A landscape with many valleys, sampled at points; each row gives a point and its height.
From any point a ball rolls to the lowest of the 2 points nearest to it. It stops when none of these is lower. Distance is the straight distance between rows; heights are no part of it.
k_323 h=334: [ -4  17 -30  10  22  -3   7  -4  17  27 -23  11 -16  -3   7   2   3  -6
  10   2   7 -17  19  -1  -2 -31 -19]
k_589 h=580: [  0   0  -2 -14   0  -3  13 -18 -34   0  29 -16   8  -4   0 -14  -3   5
 -16  -1 -29   6  -1  16 -16   5  -1]
k_690 h=336: [  4 -17   7 -22   4  10  -4   6 -16  -3  15  -1  21  -7   4 -18 -18  18
   3 -15  -9   1 -13   0 -16  17 -11]
k_792 h=651: [ 32 -11  13  -7   1  -9  28  -9 -24  25   9  -6 -36 -15  29  14 -10   8
  -5  -2   3 -17  -2  -1 -28 -15 -21]
k_981 h=222: [ -9  20   7   3   5 -19  -1  12  13 -15   7  14 -23  13   3  11   0 -35
 -33 -18  -4  -7  12 -13  -3 -13  -5]
k_372 h=438: [  2   0  27  -1  15  -6  -9  18 -11   1  10  -6   5   1   7  -8   0   3
  -8 -13 -13   3  -7   2 -10  16   0]
k_718 h=482: [  9 -10  32   6   7  -4 -12   4   8  -8  11  -9  29 -24  14  11 -17  12
   6  15  15  -7 -10  -3  12   9   8]
k_123 h=400: [-13  -1 -23 -17  -3   8   2  16  -1   1  12   9  -6  15  -3  -7   3 -12
 -10 -17 -22   0   7   0 -17  -5  -7]
k_665 h=614: [ 15 -21   7  -2 -12  13   2  29   8  21  10   2  10 -14  -9  21  -8  22
  11  23  15 -11   5 -12  16 -20   9]
k_159 h=628: [ 11  -6  16   6 -11   0   5  16  10   8  18 -12  13 -19  -3  21 -13   7
  -5  25   9 -11   9  -9  17 -13  19]
k_508 h=383: [  3   0   2  -7   7  -6  12   1   1   3   4  15 -24   1  11   3  -5 -15
 -18 -10   8 -18   6 -12 -16 -19 -18]
k_563 h=358: [ -7  -6  -3  10 -21  21 -16  20   4   2 -11  -1   8  16 -28  12  24  11
  17  10   4  23  -2  -3  17  12  26]
k_933 h=678: [ 11 -23  17  10 -23   9   2  -7  -9  -3   1  -9   6  -7  -5   3   7  20
   3  17  12   3  -9  -3   7   2  15]
k_653 h=338: [  0 -12 -16 -22 -23   3  26 -15 -20  -3  40  -7   4  -9  -8   1 -11   0
 -23  14 -15  -9   3   4  -8 -20  -2]
k_558 h=464: [  5   8  32  10   5 -16 -12  -8   9 -26   5 -15  25 -17   8   4 -16   1
  -2  11  14  -1 -12   0  15  21  16]
k_181 h=353: [ -3  -6   6 -28   2   6  -7  40  -2   5  33   3  13  -2  -3  -4 -12   1
 -13 -15 -29   0  11  -3  -5   6   1]
k_753 h=487: [ 19  -8  10   5  12   9   6  -4 -22  34 -11  -6 -18   2  21 -16   7  22
  20 -14 -11   9  -3  13 -17   8 -15]
k_758 h=670: [ 16  -1  17  14   5 -20  12 -34 -10  -1  -1 -14 -11 -21  31   7  -5   1
 -16  16   5 -13   2   6  -4  -7   9]
k_814 h=327: [ 17 -28   1 -17 -11  21   8  -3 -26   9  17 -16  24 -15   5 -10 -20  36
  14  -2 -11   9  -8   6 -11  10  -8]
k_742 h=420: [ 14  -3  27  22  14  -4  -7  -2   3  18 -17   1  -9  -7  17   1  13  12
  13   6   9  -2  -3   5   6   4  -2]
k_608 h=652: [ 20 -31  22  -7 -16   8  13  21 -12  13  14   4 -11  -2   3  15  -8  13
  -3   4  10 -10  -9 -10  -9 -11  -4]
k_706 h=662: [ 24 -12  17  -1  -2 -17  24 -29 -30   5  13 -10 -25 -15  30  14  -2   3
 -20   9  -1 -13  -8   6 -24 -11  -5]
k_215 h=279: [ -8   0   9 -21  -3  -8   0  12   5 -20  31   5  13  -8   0  -3 -18 -14
 -24  -3 -10  -9   3  -9  -2   0   0]
k_999 h=71: [ -4   2   7   8  -7   4  -7   9  31 -10  -4   8  18  -7 -15  19  -5  -3
  14  22  33  -4   1  -9  34  -3   6]
k_728 h=639: [ 10 -17  17 -11  -7   3   6  20   3   2  23   2   6 -12   3  10 -16   4
  -9   6   5 -15   0 -11   0 -10   0]
k_117 h=675: [ 18  -3  -2  12  -2 -20  15 -42  -7   2   4 -29  -1 -34  38  11 -10   8
  -7  31  -8 -14   6  12  -2 -11  13]
k_544 h=558: [ 11  32  20  21  -1 -24   5 -10  10  -8  22 -35  13 -17  17  20 -22 -13
 -11  20  -6   0  12   2  24   7  25]
k_783 h=531: [ 12 -16   9  -5  -3  -2   5 -26 -38  -4   8 -23  14 -11  10 -20  -3  28
  -1  -2 -17  14 -17  20 -18  22   2]
k_21 h=484: [ -2  42  29  24  17 -26 -12  -4  18 -22 -10  -3   2   7   2   8  -6 -23
   3  -3  14  13  -3  -1  30  27  11]
k_322 h=459: [  5  -9 -24 -23   2   9  19 -22  -8   7  17  -4  13 -22  10 -15 -25  10
   2  -1  -3 -16   7   2 -15 -13 -16]
k_730 h=369: [ -2  31 -16  22  -5   1   4 -11  24  17  -6 -22  10 -10 -14   3   9   3
  23  29  -2   8  26   4  33  -2  20]
k_532 h=408: [-17  29 -28  17  -7   7   2  -7  18   7  -8 -13   4   6 -16  -1  12 -12
  14  13  -6  11  22   1  19  -1  18]
k_3 h=335: [-16  17 -10  13  15  -1  -9  -2  12  -3 -20  10  -7  14   0  -2  11 -18
   4  -9   5   1   3   2   1   0  -1]
k_329 h=711: [ 19 -26  -8   2 -18  21   0 -34 -14   6 -12 -15  18 -19   6 -19  -2  45
  26   7   2  11  -9   6   2  10  -4]
k_488 h=654: [ -8   6  14  -8  14 -15  -7  13 -23 -11  -3   1 -16  21  -3 -15  14  -7
 -21 -26 -25  10 -16   6 -25  19  -4]
k_606 h=229: [ -8  19   6   1  26  -7 -12  10  22   1   2  10  10  -5  10  -1 -12 -14
   0  -9   6  -9   9  -4   8  -4 -11]
k_291 h=599: [  7  16   3  14  33 -11  -1  10  20  34  -7   2   4 -17  14   7  -5   8
  13   8   5 -13  19   3   9 -19 -18]
k_992 h=511: [ 15  -7  19   5  13  -2  -2 -16 -29  11  -7 -14  -1  -4  17 -25   5  24
   9  -9 -17  11 -11  19 -17  24   0]
k_916 h=351: [-11  12 -39   8   3   8   7   0  14  22 -15   4 -16  11  -3   1  13 -14
   5  -1  -9  -6  18  -5  -5 -26  -4]
k_998 h=419: [  1  28   9  29  30 -19  -6 -10  10  13 -23   7 -25   7  16   6  10 -15
  -7 -11   7  -4  18   3   3 -13  -7]
k_241 h=428: [  2  14  13  18  18 -12 -10 -28  20  -7 -17  -1  16 -18  11  -4  -6   1
  16  14  25  -3   1  10  25  11   3]
k_352 h=211: [ -3  -3   9 -34   5 -13   0 -10 -15 -26  31  -1  21 -16  10 -13 -24  -4
 -24  -7 -14 -11 -10  -1 -15   8  -9]
k_943 h=389: [-24   7 -35  -3  -1  19 -20   8  30  -4 -10  12  29   5 -19   5   1  -4
  24   4  11   6   7   2  20   5   0]
k_974 h=231: [ 12 -32 -18 -25 -29  19  24 -10 -12  -4   6  11 -12   1  -7  -2 -12  10
   3  -1  15  -8 -11  -9 -14 -17 -19]
k_959 h=162: [ -7  -4   4  10   7   5 -16   8  25  -2 -22  21  11   4  -6  14  11  -1
  21  11  33   1 -11  -1  21  -1 -10]
k_990 h=399: [ 19 -30 -19 -15 -33  20  25 -27 -25   6  13 -18   8 -13  -3  -4  -9  31
   7  14  -1   3  -6   0  -6 -14  -6]
k_673 h=289: [-12  15   6  10   3 -15  -5 -34   1 -38 -19  -4  10  -1 -12 -19  -1  -6
  -3   1  17  11 -11   4  10  30  19]
k_229 h=455: [  9  -4  35   3  22 -17  -9 -16  -5 -15 -10   5   1 -13  23  -3 -11   2
  -5  -4  17 -11 -15  -1  -4  12   0]
k_669 h=180: [ -8  30  -1  10  36 -16 -11  -4  30  -1 -17  18   2  -2  11   9 -11 -23
   3  -6  20  -9  13   0  19 -10 -18]
k_625 h=635: [  2  12   7   5  24  -7   4   0 -11  19  -1   0 -20   5  17  -9   4  -5
  -7 -18 -12  -4  11   3 -20  -4 -13]
k_226 h=314: [  7  16 -15  19  -1  -1   7   4  18  34 -10 -16   1 -16 -10   5  12  13
  24  29  -3  -1  22  -2  25 -22  11]
k_683 h=491: [  3  10 -16   1  17  -7  15 -42  -7   4  -7  -3  -7 -17  18 -16  -8  -4
  -4   3   7 -16  13   5  -7 -13  -4]
k_171 h=315: [ -5 -11 -10 -29 -16  -2  17   9  -4 -11  33  12  -4  -3  -5  -1 -11 -13
 -28  -3 -14 -11   5  -6 -10 -14  -8]
k_328 h=216: [  2 -10 -19 -11   6  20   3  24   3  28   0   7  -2   3   2  -3  -4  10
  20  -9  -5  -6   5  -1 -10 -10 -18]
k_614 h=732: [  3  12   4  25  -1  -7   9  -7  -9  16 -13  -5 -36  15   7   0  28  -7
 -10  -1  -5   4  10   2  -6 -14   5]
k_876 h=434: [ 14 -14 -28 -11 -12  12  23 -25  -9  18   5 -14   8 -23   4 -11 -15  25
  13  13   0 -11   6  -1  -7 -20  -9]
k_244 h=454: [  5   2  14   3  13   2  -1   5  -7  16  12 -14  11 -11  11  -9  -6  10
   3  -1 -12  -1   7   4  -4   4   0]
k_292 h=595: [ 10 -27   9  -7  -8  23  -7  33   3  16   1  12   9  -1  -9  13  -2  23
  19   7  15   0  -6  -6  10  -5  -1]
k_596 h=189: [  0 -30 -10 -27 -15  13   8   2  -2 -15  -2  26 -12   4   0  -3 -12   0
   0 -14  19 -13 -16 -11 -16  -7 -22]
k_953 h=715: [ 10 -37  -3 -15 -38  25   9   3 -25  -7  11  -1   1  10 -22   1   2  22
  -1   3   1  15 -13  -8  -4  -2   4]
k_380 h=693: [  1  16  32   0  20 -31  -5 -20 -25 -22   4 -21   4  -6  13 -10  -2  -5
 -25  -7 -18   5 -12   9 -10  23  10]
k_237 h=396: [ -9  32   0  14  27  -8 -14  -9  31   2 -13   5  23  -8   1   1  -7  -8
  22   9  19   5   9  12  33   9  -4]
k_754 h=498: [ 13 -14  17   3  -1  -5   4 -14  -2  -3  11 -16  19 -26  22   8 -16  12
  -3  17   8 -12  -6   0  -1  -1   7]
k_707 h=151: [  0 -24 -34 -23 -14  31   2  21   6  16   0  14   4   6 -11   1 -10  12
  21  -6  -2  -1   2  -6  -5 -13 -14]
k_923 h=576: [ 16  31  20  28  12 -26   3   3  17  20  10 -27   6 -24  18  19 -14  -4
  -4  17  -8  -5  22   4  22  -8  14]
k_44 h=621: [ -7 -19 -12 -21 -28   8  12   2 -31 -10  21   2  -7  18 -24  -9   9   4
 -16  -5 -21  17 -13   7 -13   1   0]
k_142 h=451: [ 13 -10  11   9   4  12   1  24 -11  36  -3  -4 -13   9   8  -1  11  16
  13  -6 -10   6   3   4  -8  -2  -4]
k_446 h=436: [-23  13 -34   7 -20  11   0  -7  14 -16 -10  -1  -1  20 -22   0  14 -22
   3   5   2   9   8  -4   6  -1  16]
k_133 h=303: [  0  21 -14  23  15  -9   1  -6  28  24 -29   5 -11  -5   0  11  15  -4
  18  17  17  -7  15   0  22 -25  -9]
k_247 h=312: [ -9   1   2   0  -9   9 -19  50  14  -1   8  13   0  21 -18  24   9 -15
  -6  -4  -9   9   9  -6  11   8  20]
k_453 h=209: [  6 -21 -33 -29 -20  24  24   8  -9  15   6  10 -19   7  -3  -2 -11   4
   9  -8  -5  -4   0  -6 -19 -20 -24]
k_648 h=665: [ 23 -38  19  -2 -29  11  15   2 -19   3   1   0 -15   1  -1   9   6  19
   4  10  17  -1 -18 -10  -6  -9   0]
k_580 h=691: [ 13  -8  -4  13  -8   4   2 -35   3  10 -12 -15  11 -25  12 -11   4  25
  20  23   5  -3   5   6  10  -3   6]
k_574 h=555: [  1 -15  -6 -12 -17   1  13 -35 -37 -16  24 -19  22 -12  -5 -15  -4  18
 -12   6 -19  11 -13  17 -13  11   2]
k_991 h=477: [  6  -5 -25 -14   1  -1  28 -46 -20   3   8  -6  -7 -19  13 -14 -12   3
  -7   6   3 -16   6   4 -17 -18 -11]
k_517 h=278: [-13  -6 -32  -7  16  10 -16  16  21  10 -22  30  -4  17   7  10   8 -17
  17 -20  -4  -9  -3   3 -16  -4 -24]
k_111 h=573: [ -2 -14  17  -2  -4  11 -18  36  13  -2   2  15  12   4 -14  12  -2   7
   8   3  12   1  -7  -7  12   7   6]
k_995 h=276: [  6 -15   3 -31   4  -1   5 -18 -27 -14  24  -7  23 -16  12 -16 -25  15
  -7  -9 -13  -3 -14   7 -23  14 -16]
k_355 h=148: [ -3  18   9  13 -10 -11   9  11  10  -5  16  -9  -9   5  -7  16  -3 -24
 -22   7   0  -4  16  -9  14 -13  13]
k_752 h=269: [-14  19   9  22  -5  -7  -9  17  16 -13  -9   2 -12  24 -14  17  14 -25
  -5   0   6  12   0  -6  16  10  17]
k_674 h=398: [  2   2  11  11  17 -12  -1  -6   7  -4 -20  23 -27   6  13   7   5 -15
  -8  -8  23 -14  -1  -9  -7 -13 -12]
k_77 h=413: [ -4  16 -12   1  19   6  -1   8  11  25  11 -13  22 -16   3 -12 -12   6
  11   4 -13  -6  22   5   7  -6   0]
k_779 h=702: [-10  -6   7   5 -18   3  -8  -9  -9 -31  -3 -12  23   0 -24 -12   2  15
  -4   3   8  15 -16   1   7  29  20]
k_732 h=193: [-12  14   3  -2  -9 -13   5  17   2 -13  22   1 -14  14 -10   5   5 -31
 -35  -7 -20   3  11  -5  -1  -6   9]
k_820 h=525: [ -7   0  28 -11   2 -11 -18  18   2 -33   6   0  20  -2 -10  -7 -11  -2
 -13  -8   1   2 -18  -8   3  26   8]
k_609 h=445: [  5   3  11  24  -3  -1  -3  -2  15  13 -21  -2  -7  -2  -2   9  21   7
  15  18  16   3   3  -1  22  -6   9]
k_357 h=453: [-14   0 -32   4 -18  11   6 -21  12 -10 -20   7 -10  10 -12   0  16 -12
   4   9  16  -6   2  -9   4 -21   5]
k_440 h=539: [  4  13  19   5   3 -19   3 -19  -5 -15  23 -31  21 -21  19   8 -17  -7
 -15  17 -10  -2   1   6   5   7  19]
k_988 h=683: [ 19  -3  -8   9  -2  -6  11 -42  -9  19  -8 -23  -2 -28  27 -11   1  20
  10  21 -10  -8  10  13  -2  -5   7]
k_768 h=277: [-16   1  -9 -11  -3  -2 -23  46  26 -16   1  24  -2  22  -8  20   9 -29
 -11 -23 -24   5   2  -7  -2  12   8]
k_808 h=254: [ 14  18  -1  26   5 -13   9 -13  13  28  -9 -20  -7 -19   9   3   5   8
   9  22  -4  -6  21   4  15 -18   9]
k_769 h=517: [  5 -11  12  -6  -6  -7   6 -13 -18 -11  28 -22  22 -18  13   2 -14   9
 -13  13  -9  -4  -7   8  -7   5  11]
k_882 h=380: [-10  -4 -33 -13 -15  18   0  31   5  14  14   7  -6  16 -15   6   7 -11
  -7  -4 -24   3  18  -3  -4 -13   9]
k_426 h=377: [-14   8 -26 -10   8  10  -1  10  18  10   8   7  12  -4  -3  -9 -11  -6
   3  -4  -6 -11  17  -2   0 -12  -8]
k_41 h=308: [ -7   3  20  15  -5 -10  -7  14  -5 -13  -7   1 -17  22  -9   3  19 -14
 -18  -7   1  10 -11  -3  -3  12  13]
k_904 h=397: [  5  -9  19   6  21   2 -12  12  10  13 -14  19  -3  -3  11   4   3   8
  16  -5  22  -8  -9   1   1  -1 -19]
k_412 h=692: [  4 -21  19   0 -14  -3  -5 -17 -21 -33  -1 -12  22  -9 -10 -10  -4  24
  -9   4   7   9 -27   4  -4  29  12]
k_773 h=515: [-11  43  13  20  15 -15 -19  16  28 -15  -8   2  13  14  -8  14  -4 -20
  16  -1  12  19   0   3  36  30   8]
k_585 h=493: [ -4  18  36  -5   6 -21 -14   8   8 -35  13 -13  25  -7  -3   3 -21 -12
 -12   0   2   2 -11  -7  15  27  15]
k_662 h=713: [  1  24  25  30   0 -19  -1 -18  -3 -11 -10 -18 -12   4   2  -5  16 -10
  -8   7  -3  16   1   7  12  20  24]
k_539 h=311: [ -6   1  -6 -32  13   3  -2  28   6   8  27  11   8  -7  10 -12 -17  -6
  -6 -22 -27  -9  13  -4 -15   0 -19]
k_671 h=197: [  7  18   6  20   4 -15  13  -4   7  14   5 -12 -11  -8   8   9  -2  -9
 -14  11   0 -11  17  -6   7 -21   5]
k_782 h=355: [  0 -14  13 -22  11  -8  -6   7  -8 -20 -13  28 -22  12   8  -8  -4  -6
  -9 -27  12 -10 -26  -7 -27  10 -22]
k_716 h=414: [ -6 -12   8 -17 -10  12 -12  42 -13   0  24   1  10  12 -18  -2   0   6
 -11  -8 -24  15   2   1  -3  14  17]
k_11 h=331: [-14   3 -14  -6   9  10  -7  -7  17  -7  -2   6  25 -10  -3 -12 -13   2
  12   0  12  -6   4   0   8   1  -5]
k_227 h=262: [ -7  -5 -11   8 -12   4   5  13   1   3  -9  12 -29  25  -6  10  21 -18
 -12  -8   0  -2  -1  -8 -11 -15   1]
k_481 h=199: [  9 -23  -9 -37 -13  10  22 -12 -30  -7  18   6  -6   0  -1 -12 -19  10
  -4 -15  -6   3 -16   7 -26   5 -27]
k_699 h=444: [  3  11  28  18  17 -22  -9 -28   3 -20 -17  -1  -2  -8  13  -4  -3  -7
  -3   3  19  -3  -8   2  11  15  11]
k_872 h=274: [ -1  15   7 -11  26  -4  -7  23  12  15  18   2  10 -11  14  -3 -18  -6
  -5 -12 -13 -13  16  -6  -5  -5 -15]
k_395 h=433: [-10  11  -8  21   0   3 -10 -25   9  -4 -31   0  -1   7  -5 -11  23   2
  20   7  13  14   0   7  14  10  10]
k_679 h=684: [  4   5  27 -20  21 -29   2 -25 -36 -23  13  -7  -3  -8  15  -9  -7  -6
 -30 -12 -17  -5 -17   6 -24  15  -6]
k_501 h=666: [ -2  -5   5  -9   0  -4  10  -4 -28  -2   9   1 -18  13   1 -13   9  -5
 -16 -13 -15   5  -9   5 -23   3  -7]
k_210 h=297: [ -1 -16 -18  -3 -11  19   3  18  -7  19 -11   7 -22  25  -5   4  17  -2
  10 -12 -10   8  -5  -3 -16  -8  -6]
k_375 h=256: [ -6  -6 -24  -7   6  13  -6  34  17  26  -7  21 -11  14   3  13   4  -6
  13 -16  -8  -7   7  -3 -14 -15 -20]
k_546 h=449: [-10  28   3  25  13 -12 -11 -25  18 -16 -30   4  -4   8  -3  -3  13 -14
  13   4  21  11  -2   6  22  18  10]
k_383 h=224: [ -7  25   7  24  -5  -4  -5  12  29  -3  -6   0  -2  12 -14  24   8 -18
   9  14  17   9   8  -5  33   4  14]
k_85 h=690: [  7 -16   8   3 -23   6  11   4 -16   5  15 -12  -6   4 -10   4  11   7
  -9  12  -3   5   0  -1   1  -7  15]
k_767 h=267: [ -3   3 -15  17  11   3  -6  10  23  24 -30  14 -12   8  -1  20  25  -3
  23  11  17  -2   4   0  12 -23 -14]
k_134 h=232: [-12  -9  -7  -6 -24   3   4  16  -3 -16  11   8 -15  19 -20   6  14 -18
 -22  -3  -7   3  -2  -6  -5  -5  12]
k_320 h=263: [ 15 -30  -2 -35 -21  20  17  11 -29   7  29  -3   6  -1  -7  -2 -21  21
   1  -8 -16   7  -8   3 -18   3 -16]
k_370 h=550: [-11 -11  18 -13   2  -1 -23  32  13 -26  -1  17  12  10 -11   2  -3  -3
  -5 -13   7   0 -17  -9   3  19   2]
k_911 h=710: [-11  -6 -18   8 -24  15  -5 -26  -1 -23 -10  -8  20  -1 -21 -14   9  17
   9  10  15  15  -3  -2  11  14  14]
k_925 h=719: [  9 -25  -3   0 -15  16  -1 -23 -21 -10 -12  -5  13  -3  -5 -20   0  33
  12  -4   8  13 -18   4  -6  16  -5]
k_803 h=253: [-14 -14 -22 -10 -13   7 -13  32  14 -13  -6  25 -12  25  -8  14  14 -25
  -8 -22 -18  -1  -9  -6 -16   4   1]
k_491 h=362: [ 11 -19 -14 -11 -30   4  31 -30 -29   7  29 -21   2 -15  -1   6  -3  15
 -12  25 -15  -2   0   7  -7 -22   4]
k_586 h=431: [-16  -6 -13 -22  -9   5  -9  29  -4 -14  15   9   4  17 -16  -8   3  -9
 -13 -18 -30  11  -2   2 -10  14   5]
k_631 h=374: [  4 -16  18 -13  17   2 -13  23   5  -2  -8  28  -8   4  13   1  -6   2
   8 -20  17 -10 -18  -8 -14   5 -25]
k_496 h=402: [  4   6  38   9   6 -12 -10  22   0  -4  13 -10   3   0   2   8   0  -6
 -14   0  -3   2  -1  -6   5   9  12]
k_33 h=624: [ 15   9  -9   7  19  -2  16  -5 -12  39 -15   2 -35   1  19  -3   9   5
   8 -12  -5  -7  13   3 -22 -18 -22]
k_381 h=704: [  2  32  36  19  15 -34  -6 -15  -8 -23  -1 -22  -1  -1   9  -1  -3 -18
 -19  -2  -7  10  -4   4  11  24  20]
k_506 h=141: [ -2 -24 -12 -36  -9   6   8 -11 -18 -27  -1  21  -6   5  -6 -17 -15   4
  -8 -24   5  -2 -24  -3 -27  10 -25]
k_805 h=676: [  3   3  19 -18   8 -21  12 -15 -41  -8  24  -1 -17   3   7  -5   3  -8
 -33 -13 -25  -1 -13   9 -27   3 -13]
k_195 h=366: [ -6   0 -33  -3 -15  14  15  14   0  23   5  -1 -19  11 -12   5  11  -7
  -3   3 -16  -3  16  -7  -6 -31   3]
k_813 h=701: [ 24 -20 -15   4 -20  17   6 -28  -3  24 -13 -20   9 -24   6  -9   5  45
  34  22  -1   2   3   2  11  -8   0]
k_678 h=275: [-16  27   4  -1   6 -24   0 -19  -1 -39  -2   1  -6  11  -8 -10  -4 -33
 -27  -8   0   2  -5  -3   4  12  10]
k_374 h=466: [ -2   2 -17   6   8  12  -4  14  19  29 -10   1  14  -9  -6   4   4  15
  28  15   7  -4  12   3  17 -15  -6]
k_54 h=360: [ -2   2  27  -1 -10  -3 -13  38   3 -12  19   0   5   8 -16  14  -2  -8
 -17   1  -4   8   1  -9  11  14  24]
k_989 h=475: [ 11 -11  -7  10 -13  10   7  -3   9  21 -20   1 -16  -2  -4   9  19  14
  19  18  16  -6   0 -10  11 -27   0]
k_233 h=395: [-16 -10 -24   4 -21  22 -18  23   3  -4 -12   5   4  28 -27  11  24  -3
  13  -2  -8  18  -4  -1   2  11  20]
k_670 h=636: [ 19  -6  -4 -13   5   5  23   1 -17  29   0   7 -36   1  18   1  -6   3
   6 -16   3 -10   2  -1 -29 -15 -29]
k_358 h=465: [ -3  41  14  31  23 -24  -8 -16  23  -6 -19   4  -6   4   7  10   1 -22
   7   0  18   6   9   4  31   8   3]
k_337 h=611: [ 17   6  -4   7  25  -5  11  -6   2  40 -13   0 -14 -17  22  -5  -4  16
  20   3   3 -16  13   4  -8 -18 -21]
k_242 h=471: [ -9   6 -16   6   1  22 -11  18   4  25   1 -10  17   4 -12  -7   9  13
  19   3 -14  14  16   8  11   5  13]
k_394 h=403: [ 17 -13  -4   9 -14  16  10   5 -12  38 -12 -11 -24   7   2  -2  22  21
  20   5  -9   8   1   0  -2 -15   1]
k_958 h=337: [ -7  -8  12  -5   0  -7  -5  11  -9 -23 -12  17 -20  23  -7  -2  11 -11
 -19 -17   5   0 -24  -6 -17   9  -2]
k_437 h=407: [ -4  16   3  14  23 -12  -9  13  15  11 -17  21 -25  15  13  14   9 -18
  -8 -20   5  -8  10  -5 -11 -14 -20]
k_274 h=261: [-21  20  -8  -1  14  -3 -13 -15  18 -27  -7   5  20  -3  -5 -16 -13 -14
   2  -8  11   0   0   1  11  15   1]
k_655 h=685: [ 11 -17  21  17 -16  -3  -6 -25  -6 -17 -13 -13  10 -12   2  -5   7  23
   6  15  15   7 -17   3   9  19  16]
k_519 h=521: [ -6  -9  -7  -2 -10  18  -7   7 -11   2   3 -10  18   5 -16 -14   4  16
  10  -2 -10  16   0   4   2  16  10]
k_299 h=178: [-21   1 -17  -8  -3   2  -9 -12   3 -31  -8   7  14   6 -15 -18  -4  -7
  -7 -10   6   4 -10  -1  -4  16   3]
k_8 h=247: [-13   8   4  -5   9 -16  -7 -22 -11 -35 -10   1   5   3  -7 -21  -3  -7
 -18 -11   5   3 -14   2  -5  19   7]
k_479 h=723: [  0  20   9  20   4 -11   5 -13 -14   7   2 -19 -16   9   2 -11  21  -8
 -15  -1 -18  12   8  10  -4   6  13]
k_431 h=347: [-20  23 -21   5  13   3 -15   9  38  -1  -9  12  21   2  -9   9  -2 -16
  20   5  13   0  10   4  26   1  -6]
k_97 h=305: [-22  15 -28   4  15   2 -22  15  32   0 -17  18   6  18  -2  11   8 -27
  11 -12  -3  -1   5   4   3   1  -7]
k_883 h=221: [-11  -6 -19   8   6  10 -18   6  23   5 -33  24   1  17  -5  15  21  -6
  25   0  19   1 -11   3   5  -6 -12]
k_897 h=601: [-14  -1  -9 -21 -14  -1  11  -6 -22 -15  30  -4   6   4 -17 -12   0  -6
 -26  -3 -24   8  -2   9 -10   2   2]
k_217 h=404: [-16   0 -24   9   2  19 -16  -7   7   6 -27   5   9  11 -10 -10  19   8
  28  -4   3  15  -3   8   3  10  -1]
k_104 h=368: [-18   2 -32  -1   8  12  -7 -15   1  -3 -22  11  -1  14  -1 -17  12  -6
  13 -13  -1   4  -2   6 -12   1  -7]
k_62 h=348: [ 15 -19 -15 -11 -12  27  19  10 -19  34  -7  -4 -22  14   0  -6   5  18
  23  -9 -11  13  -3   3 -16 -10 -15]
k_52 h=370: [  4  -6  20 -16  12 -16   3  -2  -6 -17   2  22 -23   1  15   2  -8 -15
 -23 -18  14 -20 -10 -12 -20  -4 -18]
k_5 h=435: [  6  38   1  25  32 -22   3 -26  12  14 -16  -7  -8 -12  21  -2  -5 -12
  -1   0   1  -7  26   7  12 -11  -1]
k_98 h=243: [ -9  28   9   5  18 -25  -3 -11   7 -24  -6  10 -17  10   7   0  -4 -33
 -26 -16   5  -7   6  -9   1  -3  -1]
k_986 h=429: [-19  10 -30   7  -4  19 -17  20  16  12  -8   0  10  20 -18   7  16  -9
  17  -2 -13  13  13   4   6   4  13]
k_587 h=310: [ -9   8  17  20 -16   0 -11  14   9 -15 -10  -4  -1  18 -24  11  19  -4
   6   8  13  20  -7  -3  19  22  28]
k_289 h=156: [ -9  17  -2   6 -14   8  -7  24  31  -8   8   5  16   3 -26  25  -8 -13
  11  20  19   6  14 -10  37   4  21]
k_87 h=703: [  3 -23 -10 -15 -38  21  11   7 -21  -1  25  -6   7   2 -26   4   1  14
 -10  15  -9  10   4  -3   4  -8  18]
k_865 h=225: [-10 -22 -15 -23 -14   7  -4  18   7 -23  -1  27  -9  14  -7   0  -1 -11
  -9 -18   0  -6 -13 -10 -15   1  -9]
k_884 h=472: [  4 -10 -14   6 -21   6  18 -26  -2   3 -12  -1 -17  -1  -4  -1  16   3
   1  17  16  -7   1 -10   3 -26   6]
k_106 h=645: [ -7  15  16  -6  26 -15 -10   9 -10  -7  -2   9 -16  14  11  -8   5 -14
 -19 -28 -15   1  -2  -3 -20   8 -11]
k_545 h=728: [ 13 -34   0 -14 -22  25   5   3 -26   0  -2  -2   2  10 -10 -11  -4  29
  14  -8   0  18 -20   3 -10  10  -9]
k_309 h=588: [ 10  28  21  23  31 -20  -5   2  24  19  -2 -10  10 -19  19  13 -11  -2
   6   9   7 -10  16   5  21  -8  -5]
k_359 h=57: [ -8 -19 -12 -20 -14   3   1 -15 -18 -35   1  10   9   5 -16 -20  -7  10
 -13 -12   4   4 -23   0 -15  15  -7]
k_740 h=427: [-13  -2 -39  -7  -4  22 -11  23  28  16  -9  12  21   0 -20  13   3   5
  27  14   8  -1  13  -2  18 -16  -1]
k_259 h=468: [  6   2  34  -5  20 -15  -9   7   8 -12  11   4   8 -14  18   7 -20  -6
 -11  -4  11 -17  -6 -11  -1   2  -7]

For each start below, name the point where the ball stops.
k_683 | k_352
k_586 | k_999
k_519 | k_999
k_884 | k_355
k_662 | k_558
k_925 | k_558

Call two points neighbours if one is among the 2 nearest of the other. Go from one point of each pair to the other, from neighbour to neighbour, staying as low as possible. Name the highest point that can't be avoided.
k_359, k_355 | k_678
k_999, k_669 | k_586
k_352, k_299 | k_690
k_707, k_596 | k_974
